Each scene shows the same named points in several views. A view is turned or mirrored, shifted and resized as a whole, has a little noise and may leave points out.

Scene 1
View 1
Derer: [-28   3   0   0  27   4   4  20   3  -3  12   9  -4  14 -10  21  -4 -38
  -4  15  36]
venas: [  2  19   5   3 -15   4 -16  12  -4  -9  -4  -7  -7   9 -11  -8  -5 -29
  -4  22  -8]
dukag: [ -3   1   8 -12  10  10  11  12  -2  -3  11 -11   3  21  16  27  -2 -36
  -1   5  29]
zum: [-29   0  -6   6  42   5  15  16 -14 -18  -6  12  -2  -5  -7  20  -2 -14
   9  13  50]
vas: [-22   0  -5  11  38   3  17  14 -24 -23 -18  16   1 -17 -12  16  -4  -1
  11  15  48]
Vatum: [ 29   0   7  16 -24 -14   3   8 -48 -21 -38  21  17 -43 -25   7 -30  19
   7  18  12]
zimi: [-15   8   2 -11  31  23  16   9  -3 -15   1 -22  -3  21  29  15  12 -28
  11   0  33]
zol: [  3  19   1   0  11  22   6   2 -20 -27 -23 -25  -4   1  21 -11  10  -6
  18   5   9]
rubar: [ -7   8   4  -9  21  20  14   7 -11 -17  -5 -21  -1  15  25  12   8 -21
  12   2  29]
paruz: [ 16  28  -1  32 -40 -16 -34  11 -35 -22 -40  22  -6 -38 -57 -36 -24   7
  -3  43 -34]
gurip: [ -7   1   1  13  -1 -13  -3  19 -15  -5  -4  26   3 -14 -34  15 -22 -19
  -8  25  22]
bul: [ 10  -6   9  -3  -7  -4   7  12 -19  -4  -1   7  11  -2  -3  28 -17 -21
  -3   8  27]
fozom: [ -6   7   2   3   7   3   1  12 -13 -12  -7   4  -2  -3  -9   8  -7 -19
   3  15  19]
zeg: [ 18  -6  19 -26 -10  12  14   8  -1   4  20 -27  12  33  36  38  -4 -45
  -4  -6  24]
sevam: [-59  18 -14  12  58  12   0  21   7 -18   2  12 -24   9 -19  -4  12 -31
   5  28  35]
mela: [  8   7   4  16 -21 -14 -13  14 -24 -10 -16  23   3 -21 -36   3 -24  -8
  -6  28   3]
rava: [ -6 -13   0  15  17 -14  16  16 -33 -12 -16  34  12 -30 -27  35 -25   1
   2  15  52]
melor: [ -8  16  -6  27  -1  -8 -13  14 -27 -24 -32  25  -5 -32 -43 -15 -16   3
   3  34   2]
Bib: [ 35   6  16   6 -67 -24 -27  16 -12  13   6  15  10  -2 -39  10 -38 -36
 -25  29 -24]
zis: [-42   6 -10   9  55  11  14  16 -10 -22  -9  10 -10  -2  -6  10   7 -14
  10  17  50]
View 2
Derer: [ -8  -7  12 -12   6   1 -32 -25  22  -8   1  -7   5 -17  14  24   3  37
  -3 -22   8]
mela: [ 17  36  -3  -2 -25 -17  11 -26 -51 -40   4  10 -10  -6  46  19  46   1
  -1  17  26]
zimi: [-37 -13  -8  10  -7 -30 -16  -2  37 -20 -18 -24  15 -23 -26   7   0  50
  21 -52  22]
venas: [ -6  18  12  -3 -26 -23  45 -33  -9 -29 -16  13   8   1  22  26  29  24
   1 -32  32]
Vatum: [ 16  51 -33  19 -36 -41  -3  -1 -80 -61   4  -8 -18 -19  38 -11  60 -10
  17  34  35]
zol: [-26   8 -25   8 -30 -59  25   3  13 -48 -27 -20  13  -5 -20   0  29  37
  29 -29  37]
melor: [ 26  33 -23 -29 -26 -37  18 -26 -26 -53   1  -2  -8  17  33  17  62   6
   3  49  19]
zis: [ -4 -12 -21 -31   7 -27 -49 -10  43 -27  -1 -34   5  -4 -10  13  17  43
   9  13   3]
bul: [-10  17   2  24 -16  -9 -22 -10 -33 -24   1  -2  -3 -35  24   5  16  15
   9 -26  28]
sevam: [  2 -19  -4 -57  12 -17 -25 -33  69 -18  -4 -21  12  16  -3  33  13  50
  -3   9  -4]
Bib: [ 12  47  38  23 -37  10  52 -45 -88 -24   1  47  -9 -19  79  32  38 -13
 -14 -32  42]
rava: [ 14  21 -23   3  -3 -13 -71  -4 -35 -34  19 -23 -15 -29  31   0  31   9
   7  34  11]
zum: [ -4  -4 -20 -15   4 -22 -53  -7  20 -24   5 -28   0 -14   0   9  16  36
  11   9   7]
zeg: [-48  -2  26  51 -16  -6  -8  -4 -11  -4 -15   0  12 -54  -1   7 -17  36
  16 -98  37]
fozom: [ -6  14  -7  -2 -16 -23  -5 -16  -8 -30  -5  -6   0 -12  14  12  24  24
   7  -9  22]
dukag: [-30  -3  11  18  -6 -10 -20 -12   8 -11  -8  -9  10 -34   2  13  -3  39
   8 -57  24]
gurip: [ 15  20   2  -8 -10  -7 -19 -26 -29 -27  11   5  -9 -12  42  18  31  11
  -5  12  17]
rubar: [-32  -1  -7  20 -13 -30 -13  -1  14 -22 -15 -19  11 -27 -14   3   4  41
  19 -49  27]
View 3
vas: [ 15 -10  17   0  26  -3 -15   2  -5   9  18   1  -6  -2   6 -22  13 -23
   2 -19   3]
melor: [  8 -25  13  12  25  15 -23 -14  -4   6  21   6  20 -24  30 -10 -12  -7
  13 -21  -7]
paruz: [  7 -29   5  21  27  26 -19 -26  -1  -1  13  21  45 -43  53   3 -30   7
  18 -23  -9]
Derer: [-26   4  11  14  15  -2 -14  13 -15  26   5 -10 -18  -8  -8 -13  -2 -29
   3 -20   1]
Vatum: [ 34 -13   6  17  32   7  -3 -10   9   5   7  37  21 -19  38  -7  -4 -13
  -1 -22  12]
zis: [ -7  -7  18  -6  21  -4 -21   9 -16  11  20 -21 -16   0 -10 -26  15 -25
   6 -18  -4]
bul: [ -4   9   4  21  22  -4   1   8  -5  21  -5  21  -4 -12   8  -6  -4 -25
  -4 -20  15]
fozom: [ -8   5   5   8  22  -2  -3   4 -11  10  -1   4   0 -14   3 -11   0 -18
   3 -19   6]
dukag: [-24  20   2  11  19  -9   6  16 -16  17 -13   1 -13 -10 -11 -10   1 -25
  -3 -19  12]
gurip: [ -8  -8  10  29  19   7 -16  -1  -4  28   9  15   2 -18  21  -3 -15 -21
   3 -23   4]
venas: [-28   4  -2  16  19   7  -3  -1 -15   7 -10   2  13 -30  11   0 -19  -7
  10 -19   0]
zum: [ -3  -4  17   2  22  -5 -16   9 -10  16  15  -8 -16   0  -4 -22  12 -27
   2 -19   2]
rava: [ 23 -11  19  18  26  -2 -17   3   6  27  20  19 -12   1  17 -17   7 -34
  -5 -23  11]
sevam: [-30 -10  19  -4  16   3 -31   5 -23  15  22 -36 -15  -8 -15 -22   5 -21
  15 -18 -13]
zol: [ -6  10  -1 -13  29  -4  10   3 -16 -16 -10  -5  14 -18  -2 -16   8  -5
   7 -17   3]
Bib: [-21   3  -7  51  17  14  -1  -7  -1  32 -15  40  21 -40  37  18 -42 -11
   3 -24  12]
mela: [  2 -11   7  25  23  10 -13  -8  -2  18   7  20  14 -25  31  -2 -17 -14
   6 -23   3]
zimi: [-21  20   3  -7  22 -12   6  17 -21   1 -10 -13 -12  -6 -21 -19  12 -19
   1 -17   8]
zeg: [-29  38 -10  16  18 -17  24  23 -16  17 -32  13 -13 -12 -16  -3  -2 -25
  -9 -18  24]
View 4
rava: [ -9  13   7  14 -46  24   3   8 -12  16 -36  -1 -31  18   9  10  45  -8
   3  20 -42]
zeg: [-25  16   6  10  61 -38 -21  49  29   4  -8  40 -17   1  34 -13 -15 -24
 -16  -4   8]
zum: [ 18  -2  13   7 -17   4   4  19 -33  16   8  -2 -42   7  30  11  32 -14
  -8  18 -13]
paruz: [-44  -6 -27  45   8  15   6 -62 -20 -25 -48 -59   8 -45 -73  51  56  -6
  13  39  -6]
Bib: [-76  15 -30  13  37  -4 -24 -11  56 -13 -52 -12  33 -30 -47   4  44 -22
  13  46  -5]
zis: [ 34  -9  13   4 -15   2  10  17 -47  15  21  -8 -46  -1  33  15  34 -13
  -9  21  -2]
Derer: [  7  -3   3 -10   7  -8  -7  29  -4  13  19   3 -25  -4  26  -1  37 -23
  -6  34   3]
dukag: [ -7   5   7   5  32 -23 -12  34   4   5   6  19 -24  -4  31  -4   8 -21
 -12  10   6]
vas: [  9   2  11  24 -25  13  11   2 -40  11 -15  -9 -42   6  13  23  31  -6
  -8  11 -21]
fozom: [ -8   1   0  16  11  -5  -3   6 -15   1  -9  -7 -21 -10   3  15  26 -15
  -5  18  -1]
Vatum: [-43  17  -7  50 -17  21   8 -28 -14  -6 -72 -16 -15   0 -34  32  30   0
   5   5 -37]
mela: [-34   4 -13  24  -1  10  -2 -17   0  -4 -37 -22  -1 -17 -28  21  47 -13
   7  32 -15]
venas: [-22  -5 -11  16  44 -18 -10  -4  -1 -10  -3 -16  -5 -32 -14  18  25 -19
  -2  27  17]
melor: [-13  -7 -11  29 -13  17  10 -34 -33  -8 -25 -42 -15 -24 -34  38  52  -7
   7  33 -10]
bul: [-21  14   3  21   7  -2  -3  15   3   4 -31  11 -22   5   9   7  18 -14
  -5   7 -20]
sevam: [ 46 -24   8  -9   3  -9   7  15 -51  11  54 -23 -44 -21  32  16  43 -20
  -8  39  23]
zol: [  1  -3   7  43  41 -22   9  -2 -42 -11  -8  -4 -37 -17   7  30  -6  -8
 -15 -12  13]
rubar: [  7   1  10  23  34 -24  -1  24 -25   1   3  14 -38  -4  30  11  -4 -14
 -17  -6   9]
View 5
fozom: [ -9 -19  -9  -9  -9   6  20  20  -4 -13  -1  -9   0 -17 -21   5  -3   9
   2  -6 -10]
Derer: [-12 -21  -9 -25   7  24  13   9 -17 -24   4 -18 -17 -13 -18  17   0  19
   7 -22  -9]
rubar: [-13 -37   1  -4  -6  33  31  12 -13 -11  -3   5  -6 -16 -31  -3  22   9
  -8 -19  -1]
gurip: [ -5  -3 -23 -18  -6  -7   9  24  -1 -13   6 -19  -6 -19 -15  12 -15   7
  14   2 -22]
Vatum: [  4   1 -34   2 -26 -23  16  41  21   9   4   4  11 -22 -25  -7   0 -13
   8  24 -30]
sevam: [-30 -27  18 -28  -3  24  -1   0  -9 -44 -12 -14   2   9  -8  26  -6  35
  12 -28  -1]
dukag: [ -8 -31 -11 -12   6  31  30  12 -22 -10   6 -10 -22 -26 -29   3  12   9
  -6 -20  -7]
venas: [ -7 -25  -2   6  -8  -4  37  19 -13 -14  -5 -24   0 -32 -15   1 -25   8
  -7  -6   0]
mela: [  0  -1 -21  -3 -15 -23  17  31   7  -7   1 -19   5 -25 -15   4 -25   0
   9  11 -20]
zimi: [-16 -41   5  -9  -2  41  29   7 -18 -16  -3   4 -10 -13 -31   1  25  14
  -9 -26   1]
vas: [-15 -14 -10 -20 -17  11  -2  21  11 -17  -3  10   8   5 -22   9  16  11
  15  -5 -21]
paruz: [ -3   1  -9  17 -38 -56  22  37  19 -10 -15 -22  34 -25  -3  -3 -54  -3
   6  28 -12]
zeg: [  3 -37 -19  -5  14  40  50  14 -32   6  13  -9 -34 -44 -39  -8  22   0
 -17 -22  -5]
zum: [-18 -19  -7 -27  -8  23   0  14   0 -22  -1   3  -3   1 -21  15  17  18
  13 -16 -16]
rava: [ -5   3 -33 -30 -11   2  -9  28  14  -9  10   1  -4  -3 -22  11  13   3
  22   3 -36]
bul: [  0 -14 -26 -10  -2   8  23  24  -7  -1  10  -9 -14 -26 -28   2   7  -1
   2  -4 -19]
melor: [-11  -4  -7  -3 -28 -27   6  28  17 -18 -10 -11  24  -7  -7   8 -27   9
  14  12 -16]

In a view up to two points have been moved. Name them for each view, in the order of its rows, or write none.
view 1 -> vas
view 2 -> rubar
view 3 -> fozom, gurip
view 4 -> bul, sevam
view 5 -> Vatum
